A landscape with many valleys, sampled at points; each row gives a point and its height.
From any point a ball takes the steepest step (drop divided by distance) to one of its 2 nearest points. It stops when none of these is lower. Distance is the straight distance between rows; heights are no part of it.
Fomo h=69.1: [  9 -18   7  70   5  39 -13 -32  26  42 -59  20 -31   5   0   1 -47  -2
 -22 -67 -51]
kefef h=63.9: [  0 -11  -5  60 -21  28 -34 -37  15  48 -48 -10 -16  16 -12 -23 -40 -10
  -6 -47 -16]
ganod h=43.7: [ -6 -15 -38  31 -55  -1 -21  13 -12  11  15 -24   3  47  24  -3  -6 -40
 -18 -11  13]
Mele h=33.5: [ 34  -1 -10  16 -55  -1 -11  33  19   6  50  -6  -3   1  10  48  30 -13
  -6  -1 -20]
notip h=41.6: [-31 -14   2 -44  46   5   9 -26  -9  -1 -28   2  10 -12  21 -38 -17   1
 -17  37  25]
dile h=30.7: [ 48  18 -18  -7 -11  -8  -9  43 -31  -6  31  -5  24   2   4  33  15   4
  34  18 -18]
gipu h=12.1: [ -9  10  33  37   5  -1  37  26  -1  27   7   6 -58 -46  12  17 -32 -11
  22  26 -54]
Vuze h=16.0: [-27 -16  16 -27  49 -20   3  31  15 -12  57  14  13  27  15  -8  34   7
 -27  46  73]
peka h=22.1: [ 26   5 -28 -13 -15 -11 -31  27 -41   0  13 -19  23  23  20  -4  -3  -3
  24  10  30]
Gen h=66.9: [ 23   4 -52  49 -38   3 -45 -26  -8   6 -22  18  23  30  38   3  25 -11
   2 -10   4]
Kofut h=50.9: [  8  28 -25  27  -1 -12   3   3 -26 -17   2  12  11 -16  42  12  33  18
   3  74 -18]
Dis h=67.8: [ -3 -13 -35  75 -82  -1  -6 -22  64 -11  -4  10 -56  40   9   8  51 -19
 -21 -33 -43]
vinam h=34.6: [ -8  17 -45  71 -51   7   0 -19  24  -1 -32  41 -51  -9  24  11  49 -29
   4  -5 -41]
rami h=47.1: [  6  -3  19 -64  41  -2  -3  -3 -24 -19  -7 -36   6  14 -28   0 -51  42
  27  -7  37]
rozun h=29.0: [ 14  -9  20 -96  28 -21 -15   2 -64 -34 -31 -25  21 -27 -33 -65  -6  -4
  21  -1  47]
zigep h=71.4: [ 21   4 -41  44 -26   7 -45 -42 -48  19 -35   0  12   8  39  -7  -5 -11
  17   6  14]
tofef h=20.2: [-15   2 -41  67 -50 -11 -14  -8  28 -10   4  49 -46  12  42   9  82 -18
   4  12   6]
Lev h=9.5: [  2  -5  -7 -51   5 -15 -12  24 -58 -22   1 -28  35  27  -1 -21  -6  10
  17  -2  46]
Nuna h=37.4: [  2   3   0 -61  -3 -30  59  48  -6 -32  48   3 -14 -37  -9  21  11 -10
  15  26 -39]
bik h=77.2: [-46   0  57  87  15  30  30 -19  33  18 -41  40 -77 -15  27  -7 -30   3
 -20 -20 -49]
bemu h=36.0: [ 43 -21 -12 -36 -29  -4 -24 -10 -32  16  -4 -42  46   5 -30 -32 -30 -12
  16 -55  -2]
vuga h=37.1: [ -2  15  27 -64  32  -3  -5 -22 -64 -17 -56 -13  27 -47 -30 -42 -13   0
   9  10  16]
sas h=55.4: [-28  -9  -6  30   0  13 -19 -35  44   8 -24  12 -18  23   1 -14   1   0
 -29   3   7]
Nev h=59.1: [  9 -19 -10  14 -13  13  -9 -15   6  34 -27 -23  19  12 -16 -19 -56  -6
  -9 -33  -3]
Liv h=50.6: [ 19   0  14 -37  41  15 -11  -5 -10   3 -12 -31   8  -4 -39  24 -56  19
  17 -26  16]
tedol h=54.7: [ -3  -8 -14  86 -35  19   1 -43  52  24 -36  43 -95   9  26 -12  11  -7
   3 -41 -64]
rufos h=36.4: [ 10 -23  -4 -39   6   1 -22 -16 -32 -26 -17 -31  56  20 -31 -28 -39  26
 -38 -20  57]
roda h=54.6: [  6   8  18  -3  33  30 -14 -13 -25  19 -43 -14  -7 -31 -36   9 -65 -14
  -1 -18  24]
gib h=61.8: [-18  27   5  44   6  19 -13 -29 -21  36 -64  12 -21 -28  15   5 -14  -9
  12   2   2]
Zer h=40.3: [ 52  15  -7 -68  20   2 -14  20 -17 -15  21   5  36   9 -18  25  22  14
  42 -24  14]
zuna h=51.4: [-23  -1  -1  36 -40  -4   0  -3  15  24  19 -11  18  -7   4  -5  29   7
  33   1  13]
Soduz h=45.2: [ 15   6 -43  93 -63  15 -23 -51  27  16 -23  38 -75  20  39   7  38 -24
  12 -22 -63]
Dono h=58.1: [ 20  -1  18 -73  42 -27 -36  26 -71 -23  -9   5  44  -9  12 -53  32  -6
  -4  22  79]
Dadov h=53.4: [-25  19  46  43 -10   8  16 -17  17  19  -1   0   4 -35 -13  17  12  34
  20   4 -37]
vube h=44.3: [-42  18  47 -22  29   9  19 -31 -32  -3 -48 -15  25 -38 -38 -16 -17   8
  -3  12   4]
tirup h=40.0: [ 18   9 -27  46 -69 -14 -19  15 -12   5  38   7  13  16  29  31  50 -21
   9  -1  10]
leb h=61.9: [  2  -3 -40  49 -23  14 -38 -34  36   6 -27  22  14  18   5 -10  27  -2
 -17 -16  11]
Dula h=46.2: [ -2  -6   0  11 -27   6 -22   4  11  12  15 -11  57  -1 -26 -25  27  -9
  23 -29  37]
vum h=52.8: [-10 -19 -36   2 -27   3 -14 -19   5   5 -16 -26  13  33  -3  -8 -31 -23
 -25 -40  29]
piru h=1.3: [  6   9  30  12 -20  10  43  25  -1  20  27  -9 -52 -31   3  47 -48  -1
  18 -10 -63]
bozuz h=75.5: [ -5 -27 -45  34 -41  -1   4  15  65 -18  37  17 -29  24   2  16  29 -21
 -51  -9  -1]
buso h=73.4: [ -1  -5  39  93   9  38   7 -22  31  36 -48  33 -48  -8  16   5 -40  10
 -27 -39 -65]
vado h=67.3: [ -4  21 -38  65 -22   8 -18 -46 -15  30 -49  19 -30  -1  42  -6  -4 -21
  29   2  -3]
fovek h=55.7: [ -7  24  12  -8  24  -9  24   8 -21 -15 -13  12   4 -20  17  32  24  16
  -5  69 -17]
Lebo h=56.3: [ -6   1  -2 -13  52  12  19  10  36 -23  27   9   3   3 -21  37  -1  13
 -50  38   4]
fam h=62.6: [-13 -21 -32  53 -48  13   6 -27  72   3  -4  20 -64  19  15 -12  14 -19
 -16 -27 -43]
Vel h=36.8: [ -6  11  18 -76  39 -19  42  22 -28 -17  -9 -21 -16  -7 -15  -4 -33  -1
  39   0 -28]
ses h=49.6: [  5  13   2 -28   9   2   4  -2 -29 -12 -35   7  50 -17 -20  13   4  14
   5  -1  11]
kubu h=21.9: [  5  -3 -13 -70  -8 -35  13  40 -54 -30  10 -24  28  29  -1 -18  -8   0
  41 -20   7]
dugan h=34.3: [-38  -2  27 -37  40   2  28 -12  -3  15 -33   0 -11 -21  28 -10 -36  -1
   4  30  -5]
neno h=48.9: [-30  -9   0 -32  22   2 -15  -9   9   9  -1  -1  35   0  22 -42  23   9
  -6  27  46]
zalok h=51.9: [-20  -7   1 -20  59  17  10 -24  31 -18 -10  -4   2  17 -19  12 -41  13
 -60  18  21]
raber h=35.4: [ 42   9 -15 -22  -3  -8   1  42   2 -17  44  15  37 -17 -14  40  31  21
  28   4   4]
pigu h=42.1: [  13    4   14 -103   57  -14   20    8  -25  -34  -18  -29  -11   18
  -44  -13  -42   30   38  -28  -11]
Bes h=27.3: [ 20 -29  -8 -49 -15  -6 -21 -11 -50 -18 -22 -47  47   5 -39 -35 -44   3
  -4 -42  34]
zod h=7.4: [-27 -24  -4  -7  21 -17   3  14  35  -9  49  15  -2  46  22 -14  16  -3
 -48  25  52]
Remig h=44.4: [ 27   6   0 -59  26   6 -12  15 -20 -26   4  -1  63  -3 -48  18  23  12
   9 -23  29]
nub h=22.5: [  3 -24 -30  -2 -10 -17 -23  33   9  -3  35  28   2  53  45 -24  19 -24
 -40  12  52]
gutu h=43.8: [ -4  14 -24  30 -17 -20  -1   9 -23 -18  10  31  15   5  48  20  52  13
 -11  38  24]
baniv h=30.1: [-13   0   5 -90  11 -31  47  42 -33 -42   6 -24  12  30 -11  -5   1   7
  22  -3  -4]
Potav h=47.3: [ 45  -6 -29   9 -52 -30 -17  34 -34 -10  63  10  44  28  42  16  54   9
  15  -2   4]
silek h=50.8: [-18   6  12 -14  14   5  29  -8 -14   2 -22   1  35 -13 -29  -8 -19   4
 -10 -12 -26]
dopu h=50.0: [ -1  26  32  67 -30  17  11 -10  31  33   6  16 -12 -50  -9  17  10  -3
  22 -16 -45]
Lepe h=30.9: [ -4  20  28 -56  48 -13  28  52  -3 -39  29 -10  10  -3 -38  37  27 -15
 -13  35  13]
mur h=52.1: [ 63 -14 -28  -9 -40 -10 -34  22 -15   1  49  -4  61  24  24   6  30   0
   6 -23 -10]
revat h=38.0: [  3  10  25   8  10   8  12  20  43   3  41  -6 -14 -32 -33  31  -7  13
   5  14 -17]
Vogu h=26.5: [ 26  -2 -26  11 -41   2  -6   6   4  22  30 -16 -15   5  16  49  -5 -10
  14 -19 -36]
Nodi h=80.1: [-53  -8  42  66   6  13  27 -43  51  19 -22  38 -67 -25  18  -7   0  13
  -6   8 -46]
Zaba h=71.8: [ 21 -17 -39  59 -80   5 -14  -2  66 -15  34  22 -57  17  12  26  57 -24
 -41 -23 -18]
ribi h=58.6: [ -5   3  15 -14  22  -8  15  28  24 -31  33  11  -8 -20  10  31  30   8
 -30  68 -10]
Sasa h=44.7: [ -1 -19 -13 -19  32   7 -18 -24  10  -8 -19 -22  34  17 -11 -13 -53  26
 -31  -1  39]
metus h=53.9: [ -4 -18   6 -42  31 -10 -32   4 -28  -9   0   7  47 -10  13 -58  24   4
 -18  29  78]
Gubun h=41.1: [-33  -7  -6 -27  15  -1  33   5  13  15  12   0 -32  -1  12  -5 -31  -2
   7  14  -8]
des h=47.6: [-27 -16  -9  15  -4  -4  28 -12  41  11  13   2 -12   8  22 -19 -19  -1
 -15  19 -17]
vogur h=19.6: [-18   8  53   8  33  -7  49  12  -2  26   4   2 -33 -43  17 -11 -32   9
  11  21 -70]
nuv h=15.2: [ 22  -5   1  28 -57  12  13  11   2  25  29 -10 -49  -8  20  51 -34 -21
   8 -27 -64]
rudap h=41.7: [  2   9   8  -2   1   6   0  24  31  14  39 -16  31 -11 -41  12   7 -15
  14 -14  19]
genuk h=33.6: [-12  18 -40  60 -36  -7  -6 -20  -7  -7 -12  35 -17   5  40  19  67   0
  -1  30  31]
vizav h=41.9: [ 15   0  10  22  13  24  15   0  47  45  29  -2 -23 -27 -26   9 -27  -6
   2 -22 -40]
kani h=27.9: [  0  23  45 -66  64 -16  16  34  -9 -23  31 -24  23  11 -36  -3  21   9
   1  43  24]
busal h=34.1: [-14  19  33 -42  28 -15  57  42  10 -38  41 -16 -17 -30 -42  39   3  13
   1  22 -26]
lesa h=58.0: [-15  13  23  24  27  20 -27 -25  -8  34 -57  -3 -23 -25 -13 -14 -42 -17
  -5 -12  10]
migu h=19.5: [ 10  -8  34 -94  55 -19 -19 -14 -57 -66 -29 -39  27  -6 -60 -48  -5  26
  -7   5  51]
Duf h=27.6: [  9  12  32 -83  72 -10  -2   8 -18 -37  -4 -26  32   2 -50 -30   1  12
   5  26  32]
nite h=27.0: [-20   2  41 -21  28   1  41 -18 -22  28 -18  19 -13 -43  23 -26 -37  12
  25   7 -40]
Dated h=23.0: [-17  -7  26 -53  59 -17  16  25  14 -31  66  -6  16  28 -20   6  19  23
  -9  19  57]
nul h=46.1: [ 29   0  18  53 -24  21   5 -13  44  53  27  13 -28 -25  -6  15 -11 -18
  11 -50 -68]
tik h=55.6: [-18  17  24  28 -11   5  -8 -23  -2  20  -2 -16  28  -7 -12  -3  -1  32
  32   9   7]
Dumim h=34.4: [-23 -16 -45  28 -30 -15 -26  17   4  -4  -3   6   4  55  33 -20  20 -27
 -35   3  35]

For each start below, name the point where the ball stops.
ribi | tofef
Nodi | zod
bik | zod
Zaba | tofef
bozuz | tofef
rami | Lev
ses | Lev
zigep | piru
metus | piru
